Each row is a point on a landscape with many peaks, with its height.
From any point a climber steps to the highest of the 2 points nearest to it. It stops when none of these is higher. Distance is the straight distance between rows; heights are no part of it.
k201: [127 102 134 141 131 125 137 102 107 136  92 154 150 113 124  85 164 143
 142 138 119 158 133 199 148 145  72 153 211  56]  h=475
k655: [ 77 140 118  75 123 101 166 128 152 185 111 105 162 194 176 154 126  78
  64 156 103 114 150  85 127 116 173 180 116 132]  h=346
k474: [136 145 116 104 133 147 127 165 132 115 139 144 112 118  78 145 107  98
 131 170 138 157 132 125 130  99 146  88 104 111]  h=594
k441: [144  94 119  68 126 107  57 129 150 101 143  97 151 152 144 137 125 121
 101 161 113 165 119 138 187 141 193 176  91 154]  h=396
k609: [174  58 143 110 115 147  84 144 119 112 179 181 136  64  97 103 106 143
 133 122 111 140 142 135 173 166 125 124 104 152]  h=547
k457: [117 135 133 189 138 104 143  98 103  34 147 119 127 160 149 137 151 125
 146 172 167 133 155  49 143  98 148  99 110 119]  h=504
k53: [153 133 170 135 120 135 107 133 179 172 135  75 137 196 153 149 116 127
 123 130 149 134 115 151 129 142 127 191 135 100]  h=533
k630: [116 101 133 139 121 157 140 156 162 130 181 105 123  57  93 141  58 112
 104 167 164 148 149 129 230 137 131 129  97  70]  h=587
k462: [144  94 210 110 139 142  91 141 124 126 171 167 133 150 119 128 137 165
 104 132 138 158 138 139 161 130 162 133  96 118]  h=540
k722: [170 146 121 138 134 153 119 119  45  84 153 167  63 110 129 175  95 130
 149 127 192 147 134 125  66 140  79  79  79 102]  h=499
k990: [153  91 163 128 122  93 125 110 157 105 125 136 146 131 125 138 154 133
 103 174 130 189 107  92 199 122 175  95 118  70]  h=148
k39: [107 155 131 196 142 101 126 121 107  66 178  73 107  91 136 154  71 132
 141 148 203  85 118 124 139 145 131 122  62  92]  h=614
k942: [182 144 130 168  92 150  94 123 132 134 136 128 123 115 151 126 115 174
 189  51 113 110 100 103  87 141  83 107 103 148]  h=424
k845: [103 179 135 145 150 141 190 116 150 135  46 145 124 120 111 179 137 186
 106 115 130 128 136 155 107 155 153 122 178 182]  h=385
k339: [158 168 103  89 132 145 113 119 111 103  86 121 133 190 121 133 143 122
 130 179 117 161 123 199 119 113 139 178 175 143]  h=559
k910: [ 74  52 144 133 136  97 111 106 153 144 156  92 149 107 151  91 168 116
  93 122 139  97 149 151 183 154 129 176 151 131]  h=545
k362: [117  98 105 124 116  88 135 124 123 162 152 178 118 107 131 123 112  92
 142  99 117 119  95 121 103 115  82  74 105  77]  h=487
k360: [144 147  97 159 132  99 111  99  91  25  88 128 106 149 166 164 147 126
 157 155 159 174 113  62 117  82 137  67 111 116]  h=535
k780: [161 156 110 111 132 136  76 124  76  61 131  99 118  97 129 152  94 155
 150 173 136 143 157 182 125 154 169 167 129 184]  h=546
k640: [165 100  75 138 124  99 103  90 161  97  96  71 115 161 152 106 182  96
 144 161 101 145  79  99 139 114 142 143 178 168]  h=101
k277: [ 97 115 121 147 145 105 130 122  87 125 164  73 141 173 175  28 171  90
 168 123 126  70 128  91 128  97 126 151  99 123]  h=70
k964: [200 125 130 154  86 131 106 126 131 127 138 156 121  92 141 153  87 160
 171 108 110 146 108 123 113 164 105 111 132 125]  h=395
k596: [ 89 113 187 140 133 155 144 168 175 166 184 124 124  94  99 151  73 122
  99 129 178 131 143 129 178 125 123 125 106  64]  h=619
k258: [145 138 126 104 106 135 111 149 174 197  97 128 127  91 121 157 107 152
 124  86 100 126 102 150 136 145 123 109 116 144]  h=542
k909: [160 160 102 146  99 141 140  99 141 147  77 157 125 133 161 136 133 170
 162  52  95 101 102 114  77 137  92 100 151 177]  h=451
k921: [ 97 144 127 133 141 126 140 128 155 148 113  98  94 142 119 114 164 125
 109  77 110  63 107 121  85 115 124 104 117 177]  h=276
k738: [ 54 103 117 121 129  68 128 102 133 150 115 111 134  97 171  97 169 121
 105 106 107 102 129 136 140 134 138 132 133 132]  h=500
k569: [100  82 177 142 137 118 114 144 117 139 196 151 127 131 114 139 102 125
  99 125 167 121 128 148 143 132 124 126  84  85]  h=583
k43: [147 112 153  50 134 135  66 159 155 135 120 121 136 129 122 163  80 126
  86 139 130 144 134 174 169 155 160 185  90 112]  h=360
k302: [129 140 149 184 151 149 129 135 150  77 190  79  88 122  87 147 108 120
 112 143 191  83 108  94 139 124 135 106  69 132]  h=653
k174: [116 122  93 106 130 111 179 135  97 173 146 212 127 137 124 131 113  86
 134 107 109 111 120  92  80  94 105  71 117 121]  h=466
k40: [140 110 104 167 128 112 123 107 145 123 144  55 130 172 167  58 173  98
 173 144 117  96 103  79 124 112 115 151 139 151]  h=84
k145: [148 135  97 127 126 117 112 133  97  67 110 171 108 109 120 150 133 123
 145 155 129 174 125  94 124  95 141  65 113 112]  h=561
k289: [150 133 131  83 115 151  84 145 131 137 147 123 164 159 142 130 121 147
 125 134  88 147 151 127 142 128 178 187 117 188]  h=428
k102: [ 97 149 148 156 156 155  82 158 132 123 133  62 104 125 107  98 145 164
 151 123 170 119 133 148 132  96 138 144 108 136]  h=573
k797: [137 101  89 115 118 106 118 128 145  99 147 109 141 118 109 145 102  78
  96 162 126 118 126 133 147 146 131 156 131 132]  h=650
k202: [137  95 177 121 126 140 143 142 123 131 164 207 139 133 111 130 145 153
 105 121 114 143 149  88 148 125 149  80 112 144]  h=493
k979: [119 133  59 118  98 115 139 140 167 158 103  90 112  45 134  99 139 105
 159 121  78 124 107  89 140 111 123  82 141 152]  h=223
k957: [121 138 147 100 138 154 195 156  92 146 132 215 166 123  87 141 101 132
 116 159 113 171 172 113 124 129 146 124 157 126]  h=517
k471: [114 154 185 180 158 155 121 138 124 100 178  80 100 159 111 142 130 143
 123 136 190  98 145 129 124 131 141 152 106 134]  h=613
k124: [135 143 158 152 112 153 139 150 167 137 181  77 138 178 116 133 103  96
 126 143 149  99 133  88 135 117 133 168 118 125]  h=557
k690: [133 146 122 136 113 148 122 167 123 122 168  89 134  54 108 151  32 124
 150 181 169 159 146 157 171 138 132 144 106  76]  h=609
k868: [214 112 103 158 117 119 110  89 142  52  85 118 116 154 134 147 165 121
 153 177 106 176  89  84 141 121 138 116 181 136]  h=114
k385: [140 153 124 140 131 137 142 115  32  73 178 150  97  99 134 147  70 114
 146 154 178 137 189 148  72 155 103 128 119 121]  h=529
k16: [104  79 142 114 146 168 104 153 148 157 130  91 115 111  81  81 166 130
 106 111 133 117 145 172 138 132 114 155 160 149]  h=531
k185: [198  87 128 108 125 109 106 106 142  79  81 132 136 125 115  99 185 117
 128 186  96 209  80  81 190 115 158 112 164 101]  h=130
k923: [ 91 110  58 100 136 111 130 147 155 168 120  85  83  59 113  78 137  88
 130 134 117  97  85 111 124 104 104  78  98 130]  h=243
k166: [ 94 113  99 147 144 134 132 138 142 150 126 106  96  73 112  71 173 120
 149  74 127  67 111  91 107 120  89  74 113 147]  h=260
k966: [ 86 145 187 142 125 128 119 138 101 161 169 148 157 123 154 118 113 178
 142  82 134 107 163 142 119 127 147 149  92 139]  h=453
k198: [165 155  88 119  88 128 162 135 200 164  83 118 137 104 123 150 119  96
 136 140  77 143 100  77 125 126 127  84 165 130]  h=201
k117: [115 154  75 124 121 111 190  92 126 162  62 160 130 144 174 106 163 142
 141  76  75 100 105  99  69 104 113 102 173 178]  h=473
k817: [150 153 125 103 111 128 129 125 171 174  56 124 136 133 119 160 126 144
 116  93  99 131  95 201 109 160 102 144 166 124]  h=574
k595: [ 91 161 172 111 135 165 116 176 134 191 138 147 145 105 113 144  89 172
 125  90 133 128 155 135 131 115 171 129  88 160]  h=492
k213: [ 98  84 113  98 127 131 138 147 143 198 125 129 135 109 119 100 125  93
 105 107 119 126 120 178 118 134  76 146 158  70]  h=429
k703: [130 190 128 162 136 165 196 128 123 127  88 158 127 151 118 166 127 178
 136 109 138 128 152 104  67 140 133 112 148 183]  h=407
k901: [136 172 133 139 130 115 134  80  62  60 114 182  84 135 168 190 109 157
 119 111 170 128 143 153  76 155 107  89 102 129]  h=478
k405: [121 183  80 111 127 129 123 131 140 135  89  77 128 172 131 122 133 101
 143 140 103 124 117 156  92  96 134 164 162 163]  h=522
k672: [152 142 103 120 124 109 116 110 100  78 124 126 121 148 132 166  99 104
 127 180 121 131 124 183 110 156 127 175 149 138]  h=599
k478: [116 180 136 163 143 146 123 136  98 106 104 114  97 164 134 113 149 153
 173 103 163 122 125 113  83  78 110  86  89  91]  h=494
k859: [ 89 105 145 180 123  94 142  71  66  67 144 177 156  97 178 120 164 169
 135 110 146 137 182 103 157 141 115 111 137 110]  h=441
k87: [ 74 145 147 153 125 106 154 102  85 166 125 183 166 111 181  91 134 186
 155  50 120  98 151 131 115 123 105 112 116 107]  h=416
k884: [183  71 115  78 120 118  70 127 111  63 160 153 140 139 132 113 122 116
 128 164  90 160 112  95 167 112 178 137 104 170]  h=446
k179: [145 128 111 141 124 147 156 118 119  89 113 170 114 139 108 160 134 129
 117 112 107 110 136 100  93 140 122 100 162 200]  h=433
k473: [128 163 158 124 135 175 154 161  85 126 147 167 116 140  78 146 105 129
 127 166 150 155 164 131  94 109 131 115 132 120]  h=558
k188: [110  87 137 128 162 149 138 121 129 126 113 128 128 135  94  92 196 132
 110 145 143 131 157 180 157 134 101 162 216 125]  h=502
k6: [138 147 101 142  94  97 184 116 163 120 119 157 151 113 132 174 111 104
 125 156  90 145 121  42 148 127 158  73 145 133]  h=182
k11: [141 134 118 116 101 108 144 117 174  98 121 118 152 109 127 170 119  95
  99 188 107 176 121  83 200 123 188 104 130  99]  h=163
k48: [127 106 132  80 135 104 128 126 123 170  77 171 152 105 111 101 144 114
 113 135 101 182 111 181 162 139  92 140 161  36]  h=452
k529: [ 66 165 124 106 123  81 139 131 157 157 119  89 165 162 160 178  81  94
  78 126 136  95 141 140 120 129 167 176  94 118]  h=321
k944: [ 60 178 133 102 150 105 160 137 167 190  76 108 123 154 132 172 116 115
  81 100 137  94 126 161 106 122 149 139 119 130]  h=303
k852: [148 131 111 120 111 101 125  94 135 152  70 140 130 151 162 118 163 143
 138 105  98 150  81 169 114 126 106 124 164  94]  h=602
k238: [104 185  66 132 129 114 182 101 145 152  53 112 125 154 138 126 144 107
 129 103  96  87  99 144  65 114 107 126 186 163]  h=491
k241: [ 79 115 134 127 143 132 142 137  91 173 169 102 124 149 151  36 163 104
 148  77 118  58 126 120  98 103  99 149 103 140]  h=59
k23: [160  50 135 107 122 111  88 111  84  69 175 195 142 114 134 120 130 131
 117 132  97 136 130 128 157 150 138 133 120 160]  h=496
k367: [137 119 155 124 119  99 115 111 179 178 102 102 122 204 168 125 176 129
 106 111 126 143  80 140 133 117 132 137 123  93]  h=571
k723: [128 123 120  67 121 144 139 149 157 194 134 115 140 193 127 133 113  88
  78 120  96 107 130 119  97 123 132 176 126 150]  h=375
k826: [117 163 122 154 126 132 128 146  98 104 169 102 109  73 114 154  64 125
 150 151 166 115 146 153 113 141 124 130 100 112]  h=572
k848: [162 117 148  69 127 132 115 158 139 150 138 166 139 122  94 185  59 106
  81 128 126 121 118 178 129 181 103 171 111 107]  h=336
k837: [176 179 137 106 111 161 103 119  84  95 128 121 149 146 155 147 106 173
 153 167 108 163 171 154 123 152 182 192 153 202]  h=490
k802: [133 115 102 119 108 111 109 138 160 194 133 144 120  54 119 136 100 127
 151  77 120 112  86 156 116 148  88  85 103 100]  h=513
k328: [117 125 150 176 142 114 145  87  90  51 131 148 123 128 139 147 171 152
 121 151 164 141 173 113 143 139 128 105 154 130]  h=471
k337: [163  63 153 145 121 167  89 145 138 121 146 138 121  73  94  76 160 170
 146 122 118 166 148 111 175 135 122 107 149 140]  h=600
k487: [103 163 156 188 160 149 133 128  86 103 111  76 126 154 154  68 177 160
 200  80 170  89 136 107 118 107 102 120  98 100]  h=515
k247: [176 120 145 125 101 146 145 136 114 148 141 183 143 120 111 151  92 137
 130 128 107 131 132 162 111 176  89 150 152 125]  h=363
k431: [155 100 103  63 103 141 117 137 160 209 108 119 155 157 146 112 116  96
 109 115  82 134 120 158 109 147  92 194 156  92]  h=403
k372: [120 109 134 142 142 151 177 133 125 113 138 185 129 122  93 129 161 134
 104 119 123 122 162  53 116 112 136  65 138 178]  h=459
k418: [ 91 180 122 141 150 137 138 132  90 123 141 103 123 193 131  98 142 109
 151 130 154  97 127 147  90  72 127 151 105 107]  h=470
k558: [101 124 142 190 176 127  93 114 114  95 133  56 120 156 144  66 171 156
 169 129 181 108 131 133 149 106 136 148 101 115]  h=541
k716: [122  51 107 165 140 100 118  99 144  97 159  83 134 127 121  97 157  95
 121 155 139 111 122 125 164 148 114 160 165 131]  h=593
k498: [144 138 115  87 116 163 183 155 104 194 143 220 159 168 102 130  90 111
 132 116  88 144 131 113  75 113 124 122 129 141]  h=474
k490: [ 51 173 149 149 160 107 139 127 169 171  74  72 110 114 123 134 152 145
 109  77 150  74 112 173 113 131 125 115 133 130]  h=291
k335: [137 101 171  87 153 174  94 168 135 132 107 139 119  93  63  99 155 150
 106 137 130 157 150 165 166 139 133 128 153 137]  h=560

Where does a climber stop that starts at each point below?
k979 => k337
k848 => k797
k640 => k337
k703 => k596
k174 => k852
k478 => k302
k87 => k852
k529 => k337
k859 => k474
k845 => k596
